Points on a hilly landscape, in no order, each with its height.
From any point a climber steps to the highest of the 2 points nearest to it. It stops when none of these is higher. Distance is the straight distance between rows; heights are no part of it.
J627: [113 157 189 113 149 178 126 163 102 146 134 151  79 113 201 114  41  88
 113 100 211 132 136 128 196 204 102 110  81 125  63 105 116  92 200 164
 139 134 181 177 196 133 117  97 115 120  86 140]  (h 724)
J130: [185 111  90 152 126  61  90 116 134 101 126 104 126 177  85 164 158 142
 113 138 118 125 132 128 137 158 160 130 110 146 103 124 143  88 158 131
 138 157 150  96 143  94 148 182 159 146 128 121]  (h 571)
J745: [ 72 147 102 148 196 120 181  75 182 102 109  83 114  83  93 105  85  80
 139 160 144 172 161 157 104  90 137  98 112 140 134 133 108 136 136 136
 199 133 174 130 160 124 130 175 147 102 156 125]  (h 393)
J531: [ 86 113  66 101  92  87 108 102 154 192 151 150 163  84 152 136 172 123
 146 107 133 116 145 124  70 129  90 140 148 169 132 167 197 132 107 132
 125 153 104 117 109 114 140 172 170  84 181  81]  (h 688)
J44: [151 154  60 155 107  47  91 105 114 141 119 107 211 152  99 134 197 163
  87  85 132 126 128 145 170 159 115 135 154 133 147 156 131  95 143  84
  93 144  88  81 124 132 143 147 154 157 158 144]  (h 813)
J521: [129 108 116 101  79 116 108 150 132 148 192 125 203 100 119 130 187 128
 119 105  85  67 135 132 103 154 102 180  89  95 158 126 154 157 101 133
 122 104  86 110 110 122  84 119 136  92 166 108]  (h 52)
J174: [ 91 155  61 116  98 112  79 142  95 211 119 140 139 121 115 137 113 176
 141 140  88 139 104 118  93  76 121 108 144 121 110 104 142  91 148 101
  92 156 117 113 107 125 151 147 130 136 154 101]  (h 394)
J247: [148 126 100 148 121 113  92 106 119  80 133 104 100 138  93 148 122 134
 113 180  85 113 109 131  98 129 190 134 110 162 101 116 154 107 138 146
 135 160 152 126 136  91 124 154 112 136 137 104]  (h 513)
J162: [ 87  83  70 100 111 112 144 113 159 171 151 156 177  96 158 135 152 131
 138 126 105  75 156 142  92 126  78 128 159 139 154 154 166 180 133 132
 118 141  86 103 130 157 129 117 138  74 143  94]  (h 745)
J673: [ 48 112 153 135 155 158 198 113 161 169  90 146  77  86 133 112 103 125
 159 178 125 120 143 150  98 110 111  91 112 148 102 135 101 153 150 152
 165 128 170 138 173 109 157 121 117 123 107 133]  (h 364)
J79: [ 91 103  49 128 141  83 123 103 160 189 146 132 161 125 100 144 107 104
 108 137 149 113 133 174 109  98 148 124 148 148 116  93 155 102 185 145
 160 175 103 125 141 131 159 145 118 101 129  74]  (h 510)
J939: [123 189 109 106 135 143 108 108 131 108 143 130  83 114 126 144 133 124
 154 121 147 191  78 115 117 109 150  87 115 144  72 112  78  92 111  95
 159 126 149 133 138 125 178 154 159 131 147 117]  (h 147)
J907: [124 153 188  98 108 137 162 118 109 112 146 135 146 139 120 117 164 156
 177 104 144 160 130  97  96 102 115 108 106 143 177 153 108 144  90 104
 125  94  73 103  83 113  88 117 136  74 161 149]  (h 684)
J2: [ 97 174 186 100 128 145 147 144 135 142 115 162  92 143 165 124  52 127
 105 150 174 137 150 121 197 175  76 106  86 119  82 109 105 109 162 127
 142 109 168 136 188 125 129  91 113 148  83 151]  (h 827)
J653: [153  96 120 175 134  99 133 174 153 135 100  99 112 105 125 105 117 122
 132 114  96  75 149 160 150 155 155 146 128  69 141 120 164 148 136 151
 104 150 122  91 133 142  83  97  85 192 100 134]  (h 465)
J173: [142 165 112 116 111  95 100 109  92  89 128 137 144 119 141 112 156 170
 128 111 125 179 100 114 150 142 149 118 146 129 145 127 132 113  95  90
 115 125 141 109  90 136 143 126 156 153 140 156]  (h 666)
J400: [158 149 194 116 134 193 129 150  82 114 108 108 113 160 199 115  55  75
 121  97 186 140 114 108 204 208  87 113 114 119  65 120 151 120 182 131
 100 165 173 108 184 147 108 110 130 140  65 146]  (h 637)
J477: [153 122 183 114 115 116 121 182  83 164 202 120 213 113 142  89 191 118
 159  67 131 149 123 128 190 129 167 182  68 114 193  92 139 127  82 148
 108  83  81 112 107  88  71 117 128 102 153 103]  (h 444)
J257: [129 168  79 151 169 107 145 134 157 120  93 115 125 160  79 134 126 155
 136 141 138  67 149 148 169 101 183 126 140 144  97  92  98 114 152 158
 140 159 137 111 176 164 152 137  96 127 125 164]  (h 486)
J817: [181 138  68 137 125  98 115 100 134 182 113 126 124 197  68 181 117 145
  94 149 163 122 111 157 157 102 146 131 151 160 134 102 133 107 193 114
  78 139  88  76 132 171 155 198 140 102 156 136]  (h 687)
J859: [154 130 146 143  96 130  94 124  87 125 143 120 157 155 102 115 211 118
 115 102  92 138 114  75  82 165 156 172 111 128 202 155 113  99  26 122
 139 110 105 139  99  89 120 145 138 103 182 124]  (h 497)
J293: [ 99 160 153  71 138  94 124  87 129  94 127 161 151 142 168 160 136 184
 126 109 170 183 146 121 150 127  87  90 105 138 133 154 112 160 141  92
 138 122 102 134 113 138 157 120 136 131 106 142]  (h 582)
J826: [ 70 107 148 129 152 137 157 110 161 136 103 152  79 101 156 132 143 132
 143 150 129 164 126 107  57 132  85  88 111 152 109 136 119 144 112 125
 192 113 160 148 125 108 153 159 140 100 125 117]  (h 396)
J16: [ 79  89 156 108 136 173 139 111 165  99 158 141 106 103 128 166 118 103
 135 131 130 116 116 107  87 126  91 111 106 137 112 181 136 185 133 122
 152  97  86 143 131 157 138 122 104 137 151 101]  (h 580)
J87: [159 120 145 134  96 131  94 124 123  95 127 133 150 155 146 138 205 136
 102 125 124 125 116  95 109 154 111 174  96 115 139 170 133 134  69 124
 140 125 110 141  72  76  93 143 148 119 143 113]  (h 535)
J799: [120 185 121  97 126 146 137 133 111 133 135 112  81 131 113  95 124 124
 194  76 164 160 127  82 122  64 183 110  98 155 140 140  85  85  86  91
 118 148  93 117 153 140 113 111 135  89 149 110]  (h 118)
J704: [142 134 100 107 101  80  92 100 117 161 103 152 168 171 153 164 118 177
  61 157 134 149 114 125 138 143  99 128 164 144 110 138 152  85 171  99
 115 118 140 136  90 103 154 173 136 132 117  97]  (h 796)
J905: [145 127 116 171 119 117 106 159 109  87 152 103 158 136  69 107 178 108
 181  89  99 117 134  85 108 164 192 170  99 103 206 124 115 114  71 127
 128 124 100 130 144 112  97 127 130 131 151 140]  (h 459)
J200: [ 69  82 156 133 125 115 133  91 135 211 106 172 143 126 133 155  67 133
 106 156 141 152 147 147 129  70 121 105 129 163 110 135 159 154 218 159
 145 137 130 151 103 118 145 157 120 122 114  78]  (h 468)
J392: [181 100 121 161 106 119 123 109 129 106  96 124 100 112 123 101 117 168
  82 174  83 122 113 142 102 152 164 137 137 139 124 112 110 113 113 193
 137 133 168 142 104 103 111 132  95 137  98 129]  (h 478)
J963: [157 126 200 141 127 206 139 154  99 103 114 111  82 117 206  80  81  72
 140 105 123 110 120 125 186 149 116 132 154  97  98 127 165 138 102 136
  70 149 150 122 152 139  49  76 103 158 107 131]  (h 224)
J304: [138 179 140  82 153 127 145  92 144  70 178 102 114 124 132 109 142 107
 151 112 138 158 146 112  87 105 143 140  94 111 135 124  95 145  59 119
 148  91 137 177 136 104 111 142 212  57 140 143]  (h 493)
J649: [114 200 119  86 141  92 145 128 133 129 108 104  95 161 123  95 122 136
 180  97 182 130 161  99 142  96 170 110 103  90 137 142 110 106 126  79
 123 134 119 107 163 131 114  77 134 100 105 121]  (h 106)
J578: [118 103 152 127 116 102 120 169 125 128 112 145 142 167 152 158 125 140
  95 142 166 181 122 150 211 170  89 137 131  96  88 151 127 132 168  67
  89 119 130 131 134  97 146 144 106 184  95 147]  (h 656)
J384: [ 95 112 208 103 115 186 106 125 128  80 138 156 103 132 169 168 155 130
 142 126 133 145 127  84 117 159  73 106  82 153  90 154 120 186 132 126
 138  92 103 157 121 130 105 124 118 129 125 126]  (h 534)
J36: [107 116 163 139 155 126 166  66 118 190 126 141 123 136  89 153  81 156
 103 161 185 172 153 139 142 101 135 100 135 191  95 127 111 143 237 182
 159 134 105 144 121  95 178 132 117 120 120 132]  (h 506)
J393: [158 159 181  97 104 180 137  95  92  98 149 146 102 130 127 112 162 162
 151 105 113 175 109  70  82 118 112 109 141 168 120 152 104 115  51 116
 133  95 105 103  88 121 132 120 143  81 189 129]  (h 743)
J840: [104 125 151 129 127 173 101 120 147  94 109 162 127 146 136 138 106 126
 124 140 133 132 113 136 120 138 143 116 121 135 146 111 144 121 119 138
 115 134 108 186  82 139 106  98  99 147 101 149]  (h 653)
J762: [124  93 126  87  86  88  84 138 122 154 115 147 183 132 179 176 114 147
  54 153 127 130 132 152 155 175  90 144 146 128  92 131 167 132 167 115
  93 115 131 141  87  93 117 200 115 161  95 103]  (h 710)
J557: [151 111 128 165 129 126 137 135  99 133  66 128 101 157 120 106  93 157
  97 187 112 114 130 129 129 180 136 131 126 117 134  90 102  79 134 156
 141 133 165 163 145 128 127 111 103 161  59 157]  (h 526)
J687: [146 129 149  82  99 101  96  88  77  92 143 146 188 117 159 122 179 148
 124  86 108 174 103 107 171 129 135 150 146 154 154 132 140 145  91  79
  96  98 143 100 101 114 135 129 179 128 158 101]  (h 607)
J40: [129 106 157 117 124 155  88 166  99 123 133 156 137 150 178 163 110 108
  92 132 155 172 116 160 200 142 127 122 133 121  98 128 151 136 189 137
 123 129 131 153  99 123 127 135  83 173  78 142]  (h 584)
J509: [147  98 192 108 116 142 128 185 112 170  89 140 129 123 179  87  98 124
 141 106  72 100 136 113 174 143  96 145 141  76 152 121 139 158 130 109
  75 130 133 117 105 166  73  71  86 201  75 123]  (h 556)
J104: [100 148 140  82 105 121 134  95 124 143 131 167 160 125 119 127 137 150
 153  89 137 158 132 113 112  86 130 101 105 148 163 143 113 146 133  95
 112 108  61 109  76 163 147 120 138 117 137 119]  (h 633)
J405: [143  87 168 140  97 114 139 152  95  96 110 132 185 123 140  74 190 145
 145 116  93 174 116 103 168 157  84 124 140 107 155 161 113 142  98  83
  97 105 142 102 131  96  96  95 163 174 131 161]  (h 464)
J674: [210 103  83 149 128  65  92 114 118 164 124 122 107 173  85 192 133 155
  96 152 164 136 118 143 137 162 152 128 162 152 115 138 141  87 178 116
 102 152 118 100 134 118 182 234 154 140 160 141]  (h 630)
J278: [180 111 111 161 113  55 101 106 126 112 105 106 191 170 110 131 183 143
 103  85 162 141 151 128 155 159  97 130 128 111 177 153 127 120 158  96
 107 125 103  83  82 111 111 161 172 166 126 155]  (h 907)
J700: [144 145 175 123 142 194 120 174 103 147 122 100 130 178 188 153  44  65
 113 123 163 142 121  97 175 174 120 136  87 113  72 134 178 157 203 134
 125 142 101 125 121 134  89  99 109 148  59 118]  (h 576)
J910: [ 96  74 101 127 108 140 167  88 129 204 119 158 141  83 127 164  87 152
  87 160 118  81 120 157 101  97 117 129 191 180 138 150 118 151 167 197
 131 144 128 173 134 133 157 111  92 133 118  97]  (h 312)
J475: [111 126  97 142  92  89  93 162 127 142 157 134 181 107  83 147 153 105
 125  81 143 101 118 138 154 144 185 141 117 126 156 110 146 119 127  99
 111 144  82  72 137 143 131 122 100 186 144  94]  (h 606)
J239: [154 129 151 146 165 178 164 182 151  80 132  82  73  62 192  97  33  95
 160 124 126 105 124 147 128 156 138 147 110 109 106 114 150 122  87 157
 126 117 137 155 155 158  73  87  85 120 119 131]  (h 275)
J665: [170  89 114 182 127 139 145 216 143 144 130  94 128  80 134  87 172 111
 186  99 114  93 154 116 153 161 153 157 131  48 169 129 166 155  99 129
 113 132 115  87 122 148  78  74  98 163 133 146]  (h 426)
J608: [ 97  83 183 115 114 166 127 146 130 121 141 148 134 115 200 140 161 117
 155 137 109 131 133  75  74 111  38 131 136 144 148 112 175 182 110 113
 153 106 109 151  93 164  95 129 143  77  91  60]  (h 455)
J144: [ 69  95 130  96 102 110 109  95 127 193 120 158 130 118 128 154 120 134
 154 152  98 154 130 116  80  76 115 101 127 152 118 118 156 141 159  93
 130 155 116 114 101 106 141 162 145 119 126  76]  (h 429)
J846: [151 128 136 103  96 147  81 117  87  98 175 127 159 133 159  90 181 100
 143 104 122 138 120 144 140 106 143 162 113 121 159  76 174 123  85 117
 117 125 117 173  92 101  81 111 175  86 148 110]  (h 536)
J883: [112 125 117 129 172 152 152 149 197  54 158  70 110  81 124 100  78 107
 161 167 155 124 138 151  95 105 138 158  84 108 121 141 174 159  95 132
 154 104 119 142 142 135  94 126 133  99 136 140]  (h 333)
J569: [123 183 131 117 129 133 135  98 102 106  90 163 138 121 155 106 139 186
 115 145  96 158 122 106 131 149 100  93 150 118 165 115 107 106 123 110
 119  94 149 170  75 156 148 106 127 134 110 178]  (h 751)
J583: [133 133 107  98 119 136 135  84 177  88 148 123 133  95  90 140 154 124
 122 131  94  71 134 145  72 130 133 112 146 141 127 171 134 148 103 134
 122 113 121  86 138 145 129 129 131  92 186 162]  (h 668)
J998: [106 111 105 133 174  95 177 135 151 129 191  92  88  96 115  95 149 109
 202 120 118 170 161 117  53 108 157 140 127 105 161 120 168 153  81 107
 146 138 130 117  93 124 148 161 153  70 150 119]  (h 104)
J976: [165 168 178 155 119 133 144 129 126  85 122 124 136 114 111  77 114  86
 149  92 133  88 146 113 115 159 125 102  73  96 183 137  85  86  96 110
 115  97 143 131 177 130  66 127 183 102 113 197]  (h 418)
J837: [103 192  51 174 171 143 123 115 137 139  91 117  92 132  78 149 135 168
 118 151 128 117 112 121  92  67 132 134 151 137  94 120  87 132 124 192
 165 169 130 143 122 135 171 174 125 104 172 146]  (h 570)
J957: [119  96 188 116 110 216 123 168 111 104 158 145 137 117 183 154 134  85
 145 123 125 132  87  92 135 147  68 138 115 138 108 137 159 189 124 113
 137 114  81 137 101 149  73 119 119 129 105  83]  (h 492)
J305: [129  75 152 153 102  75 133 145 102  96 112 138 169 150 127  71 165 144
  91 122  96 213 115 100 175 145  64 126 172 130 137 157 103 120 128  77
  86 126 148 123 102 103 130 134 190 188 147 145]  (h 504)
J262: [110  89 134 140 161 140 122 122 169 114 149 116 139 139  86 200  96  85
  93 135 177  97 112 158 158 134 167 122 137 146 106 152 143 158 203 153
 155 121 113 151 160 144 182 134 102 162 143 114]  (h 719)
J974: [110  80 132  99  94 155  83 158 132 130 133 161 148 123 167 160 129 101
  88 125 110 124 129 163 166 136 105 142 131 120  91 131 167 155 152 125
  92 122 122 129  69 101 103 153  82 179  95 102]  (h 632)
J297: [105 116  87 119 116  99 108  97 147 161 162 126 119  90 145 131 195 119
 150  85 146 181 138 110  65 106 126 157 102 168 118 165 154 132 103 129
 136 143  91 121  69  94 163 174 175 100 184  81]  (h 640)
J86: [ 88 109  55 154 159 101 147  84 117 202 100 134 148 127  85 147  95 110
 113 163 123 112 131 156  84  98 123 106 168 155 101 133 110 116 150 168
 181 171 137 108 180 122 199 134 127  82 121  83]  (h 477)
J669: [121  81  79 111 104 131 150 130 163 157 124 146 155 100 125 135 142 132
 116 150  68  41 136 194 128 153 110 121 180 124 150 158 151 155 140 152
  89 136  92 102 145 173  91  90  89 124 138 125]  (h 824)
J825: [125  88 154 155 156 147 181 118 137 159 116 135 118 148  92 153  67 112
  70 161 145  73 140 167 174 132 121 140 131 138 125 128 132 160 190 199
 129 130 118 143 159 165 143  83  67 140  89 139]  (h 730)
J368: [117 165 129  93 131 153 135 125 136  91 176 130  88  84 127  94 139 124
 211 108 161 201 119 116 132  94 174  99 114 150 112 117  88 105  72  94
 139 123 122 103 134 120 146 128 166  92 160 130]  (h 131)
J988: [130  99  92 161  85  74  93 148 104 150 146 138 144 117  74 143 151 135
 158  98  92  88 120 134 144 155 165 128 155 135 146 124 136 104 128 107
  82 163 118  78 159 129 152 150 111 210 141 127]  (h 559)
J155: [102 130 128 104 118 149 117 154 125 103 119 152  97 130 192 100 132 121
 167 147 150 151 118 145 169 110 111 113 146 107  91 105 134 112 102 114
 128 136 152 136 152 115 117  76 105 122  95 114]  (h 186)
J530: [ 93 165  46 158 154 139 140 133 118 163  99 123 128 131  80 131 148 144
 143 142 107 100 135 146 103  61 137 133 181 144 106 116  86 120 138 163
 138 164 114 127 136 175 169 111  99 112 140 161]  (h 530)
J501: [166 117 180 156 137 181 155 165 134 106 102 112  63  87 187  57  62 101
 119 141 111 106 118 158 176 154 141 120 115 120 116  82 131  96 102 171
 107 123 191 143 187 147  63  88 104 157  88 144]  (h 249)
J357: [114 165  80 126 102  81 107 135 122 124 163 143 178  90 129 134 185 154
 143  86 115 135 136 126 119 136 167 136 144 124 173 114 150 118 106  90
 105 113 100  89  96 130 144 121 120 126 171 132]  (h 665)
J525: [117 144 145 100 133 168 104 116 125  89 130 154  83 139 164 112 150 114
 138 160 127 171  91 139 147 124 147  99 144 152  58 101 101  99 131 124
 147 107 183 156 144  97 148 113 128 144 143 116]  (h 165)
J702: [144  83 178 131 135 131 175 127 119 168 107 147  93 131 121 157  50 167
  77 152 127  90 117 147 164 137 134 142 122 125 163 113 120 150 180 178
 121  98 149 175 138 157 161  82  69 190  73 127]  (h 667)
J492: [ 93 183  62 138 191 102 173 107 165  94 108 100 142 138  96  84 101 127
 124 138 148  97 164 158 152  91 170 115 137 149 104 102 103 140 126 171
 181 159 142 107 178 154 120 144 114  91 113 140]  (h 451)
J340: [148  47 107 162 105  71 106 175 136 129 148 123 136 109 126 123 112 113
 151 117  97 110 148 138 137 154 137 136 149 107 138 121 149 121 141 115
  86 171 137  88 149 114 130 120 111 214  99 128]  (h 511)
J85: [136 149 173 114 137 145 116 165 103 117 109 109 109 139 197  80 106 102
 137 110 145 123 137 135 191 118 126 133 140  92  87 108 175 118  93 116
 102 150 165 110 170 132  67  48  86 142  74 106]  (h 206)
J250: [ 99 188 100 121 137 144 142 115 115 141 101 144 107 107 136 116 100 160
 139 156 112 149 126 109  86 113 144  98 159 100 163  84  94 126 116 133
 137 124 149 168 108 169 159 113 101 112 107 142]  (h 677)
J323: [106 130 107 130 154 126 145 114 120 125 162 120  59  97 139  94 153 125
 203 107 117 203 121 110  74  94 150  91 148 118 119  99 147 119  81  89
 149 137 143  97 101 131 165 156 160  81 164 116]  (h 116)
J929: [163 185 115  94 136 135 112  95 153  75 154  92  90 133 117 149 132 122
 111 105 142 148 127 112  79 116 153 136  73 139 117 173  77 113  75 100
 171  98 128 152 142  79 151 148 197  90 152  87]  (h 532)
J760: [150 129  72 196 160 104 129 149 144 118  96  77 166 174  70 116 150 123
 131 109  91  65 168 115 133 154 174 101 142  94 187 103 110 127 145 125
 153 141 132 103 161 174 123 149 130 158 113 156]  (h 414)
J10: [129 124 104 142 100 152 141 124 115 202 109 133 117 120  98 169  90 171
  93 170  91  77  99 145 108  68 148 141 180 168 138 119 121 118 174 203
 113 143 131 157 114 114 166 134  94 140 115 130]  (h 332)
J194: [121 153 151 134 151 114 158  83 144 131  95 143 109 163  94 148  86 158
  86 173 160 139 151 157 145 122 118 115 124 156 113 128  99 115 182 167
 144 138 137 148 104 105 149 139 108 125 107 158]  (h 545)
J891: [152 119 154 187 115 141 135 131 108 122  99 144 100 158 119 123 105 146
 115 163 127 144 102 113 140 138 124 114 156 142 135  81  76  62 135 152
 131 123 218 182 154 127 169 139 158 188  96 174]  (h 581)
J446: [169 191 184 120 131 149 124  83 120  65 130 119 108 146 153 112 126 106
 126 102 132 119 120 132 108 148  87 120  83 110 137 132  76 105  78 101
 142  91 140 171 161 102  93 141 197  81 128 163]  (h 454)
J307: [ 81 176  84 156 197 111 188 104 180 135  95  99 117 124  77 112  94  83
 120 151 161 133 147 166 136  66 134  90  99 158  83 114  75 113 138 146
 204 143 151 113 189 143 143 174 142 103 131 117]  (h 421)
J308: [124 160 108 126  97 129  99 111 104 170 111 149 155 137  68 168 138 154
 114  91 151 162  80 112 117 101 134 143 136 155 125 156  62  89 109 115
 119 135  74 123  77 121 163 139 123 148 184 114]  (h 908)
J625: [ 90 121  86 120 125 116 111 115 160 132 120 140 168 162 114 137 132 113
 106 138 181 122 147 178 140  89 130 136 115 137 129 118 148 130 166 136
 148 165  83 138 107 128 120 134 112 121 122  99]  (h 550)
J168: [141 167 120 115 103 134  92 124  93 137 133 145 122 115 115 145 157 150
 112  96 120 194  69  63  82 107 131 141 122 150 113 164  82 100  71 104
 134 129 107 112  72 124 166 134 129 115 187  88]  (h 822)
J156: [171  85 112 183 144  93 162 181 113 161  57 127 129 166  92  97  87 158
  96 160 136  99 144 128 140 163 142 139 153  95 166  78 100 103 134 166
 150 131 139 143 169 171 140 106  74 152  64 157]  (h 488)
J965: [169 114 178 160 132 151 120 104  96 125 116 132  81 196 105 182 129 142
  89 157 133 168  76  92 152 146 129 109 169 150 114 108  82  86 171 117
 115 110 220 150 140 113 197 160 154 179 128 155]  (h 641)
J681: [154 147 136  95 161 101 157 139 123  99 148  94 154 104 159 108 117 118
 146 155 133 122 157 134 103 112 148 146  81  59 122 124 159 193 117 163
 149 108 143 146 145  96 101  88 132  55 111 128]  (h 78)
J216: [ 75 101 156 101 131 142 171 165 171 186 106 167  74 104 181 125 103 140
 148 164 155 119 153 154 145 124  90 120 116 119  62 140 130 161 148 142
 144 132 146 123 163 110 134  97  76 148  76 114]  (h 334)
J45: [ 78 142 124 114 186 164 172 101 203  71 145  97 107  82 117 115  83  92
 146 162 134 148 148 118  58 115 114 121  86 133 140 156 135 133 114 127
 182  94 151 156 142 124 108 167 144  89 165 124]  (h 363)
J131: [ 96 111 130 148 170 168 169 115 139 136 139 116 121 139  66 181 101 116
  81 155 150  56 114 169 152  76 145 121 159 163 119 141 115 143 187 183
 141 138 155 147 154 178 174  98 102 140 135 140]  (h 816)
J412: [125 159  27 123  84  71  78  88 121 161 161 129 216 100  99 149 176 129
 109  72 124  95 155 134 133 138 151 147 129 145 153 116 173 107 131 120
 109 137  95  94 113 155 141 160 162 124 172 115]  (h 732)
J102: [162  99 144 128 129  95 102 112  85 141 118 146 115 175 127 164 115 158
  75 168 122 176  80 124 164 141 144 132 184 159 114 112 141  95 169  96
 102 107 173 138 117 122 180 167 139 163 106 114]  (h 711)
J725: [ 98 140 108 136 145 143 127  88 171  99 107 128 118 151 109 146 103 132
 143 141 164 137 134 149 113 101 144 113 119 146 123 137 128 128 149 137
 143 145 106 156 107 134 132 110 120 125 131 146]  (h 596)
J748: [143 142  95 161 135 123 101 151 111  84 118 111 128 173  80 116 142 120
 163  93 102 106 133  94 109 141 195 113 129 104 189  98 108 107 109 112
 130 145 109 131 135 158 117 156 126 161 111 148]  (h 424)
J415: [182 120 149 121 163 208 178 170 127  92 164  95  91 103 215  68  68  93
 151 146 118 106 125 153 101 168  92 156 126 100  93  95 146 136  95 167
 137 104 155 158 153 146  78  95 132  42 108 136]  (h 300)
J263: [117 225  62 137 158 119 127 103 122 120 101 110  92 128 106 129  98 146
 126 130 108 146 139 109  81  83 134  89 137 103 122  99  68 122 110 150
 162 138 144 131 117 143 147 168 128  94 140 151]  (h 619)
J396: [197 105 167 124 115 208 160 178  97  89 159 107 120 111 205  81 121  90
 185 111 110 105  98 140 126 189  99 170 128  84 117 114 151 148  76 135
 106 119 134 123 140 138  78  76 134  82 120 166]  (h 326)
J984: [139 160 118 129 127 122 126  98 124 188 118 149 126 186  48 180 125 136
 104 108 167 110 122 156 167  75 124 117 154 157 134 147 101 114 203 114
  84 144 103 107 129 161 167 151 120 138 155 162]  (h 747)
J827: [135 147 126 138 126 138 146 188 151  98 133 103 131  86 130  89 146 115
 167 107 138  70 146 120 144 168 151 132 131  69 144 114 126 126  61 123
 144 107 135  93 154 149  91  83  97 130 122 160]  (h 390)
J327: [131 144  94 109 158 105 151 131 131  98 210 109 114  86 149  95 150 116
 173 137 108 128 173 130  80 124 176 170 115  86 146 108 169 164  66 124
 151 122 132 136 136 113 128 113 138  81 138 120]  (h 92)
J945: [179 176 102 103 137  95 111  80 136 113 119  77 125 155  61 158 166 136
  99 113 106  99 156 116  71 101 129 160  89 132 138 186  97 140  99 112
 143 129 104 124 143  87 150 139 186  81 172 123]  (h 574)
J108: [156 101 128 182 161 101 166 167 146 140  72 107 121 197  76  94 113 126
 150 138 161  91 158  97 149 143 152 111 154  90 164  81 110  93 152 134
 148 149 157 105 175 187 123 165 121 156 105 180]  (h 450)
J924: [160  90 154 120  98  98  90 102  87  92 137 129 154 170 128 101 183 125
  94  93  99 205 116 117 190 141  93 149 160 156 128 156 126 109 108  74
  78 123 146 105 103  75 126 165 184 197 148 100]  (h 548)
J582: [109 128 101 127  71 136  81 124 128 211 102 161 133 125 119 168 129 163
  82 161  74 104 111 140  90  92 133 156 164 160 121 113 154  92 146 148
  97 153 136 135  76 110 150 171 107 150 140 110]  (h 362)
J683: [122 116 135 103 117 129  85 127 139 123 174 139 158 117 153 124 190 116
 134  93 162 163 138 112 120 100 121 175  97 149 149 123 149 127  83 114
 150 119  95 164  55  88 110 138 172  84 161  88]  (h 588)
J600: [167  97 166 134  98 119  90 154  88 118 193 113 186 136 113 106 162  93
 148  76 115 130 125 138 156 121 157 175  65 105 165 124 145 159  94 115
 105 128 106 117 112  94  99 100 168 139 132  99]  (h 484)
J245: [124  89 192 111 136 140 146 182 117 174 117 150 100 110 176 150  62 142
 102 150 109 102 113 135 169 130 105 141 139  98 135 119 134 153 152 131
 109 114 122 170 143 154 109  57  65 198  65 104]  (h 611)
J535: [171 139 120 156 146 162 144 196 123  80 170 104 110  97 166  78 162 108
 185 107 122  78 130 134 104 176 147 163 131  91 145 101 137  98  70 136
 121 100 142 148 158 133  76  92 129  79 122 177]  (h 358)
J808: [ 87  97 159 118 151 138 142 122 124 134 115 135 101 127 164 144 183 116
 149 137 115 157 143  72  44 106  73 114 127 157 162 145 151 157  93 100
 176 130 122 161  95 117 131 183 167  75 134  84]  (h 425)
J103: [111 144 168 103 131 115 149 159 116 138 125 160 102 144 155 152  84 150
  83 159 179 161 139 151 228 156  79 121 120 120  77 141  98 113 177 105
 122  93 170 120 162  99 155 129  90 174  77 174]  (h 735)
J785: [ 85  93 171 135 163 182 112 123 175  92 142 103 115 108 120 174  83  93
 127 159 135 122 109 129 114 144 140 101 105 117 103 160 156 180 180 128
 153  97 126 186 131 150 132 103  95 168 160 106]  (h 635)
J848: [164 134 119 133 115  92 112  85 151 106 113 102 147 128  83 149 183 130
 104 122  70  67 135 102  52 134 129 137 124 132 145 193 138 149 100 128
 128 127 127  96 135 107 133 142 166 111 192 142]  (h 616)
J193: [155  78 183 131  95 132 138 146 121  96  96 147 122 139 159  85 139 144
 141 135  86 127 133 124 164 159  75 111 122  83 148 137 122 141 126 115
  89 123 163 104 116 141  86  78 132 169  87 175]  (h 503)
J317: [124 153 117 129 101 134 118 106 116 163 135 150 141 129  58 179 134 140
 118  95 153 111  78 137 137  89 126 103 174 178 115 170  79 118 142 132
  99 146  92  91 116 128 171 138 119 156 173 162]  (h 821)
J7: [137 126 136 105 128 116 126 175 117 155 169 123 180 115 173 110 174 141
 152 143  95  95 154 124 103 123 107 165 103  52 139 118 175 190 122 134
 122  97 108 113 117 116  88  84 138  65 121 116]  (h 64)
J65: [121 101 108 141 126 140 140 115 182 108 114 111 117 104  82 119 141 107
 106 142  72  47 132 181 118 127 122 112 152 138 121 163 116 157 131 165
  94 141 128 100 152 164 122  93  96 132 157 169]  (h 740)

Call two points neighbours if one is among the 2 nearest of the other. Go from one point of each pair to the other, from neighbour to neighbour, staying as high as possible. Name the lowest point that can't be avoided.
J278 and J131 -> J405
J2 and J669 -> J760
J704 and J2 -> J40

For each start below, name the point where the climber stops.
J45 -> J569
J939 -> J278
J976 -> J669
J247 -> J308
J216 -> J131
J827 -> J278
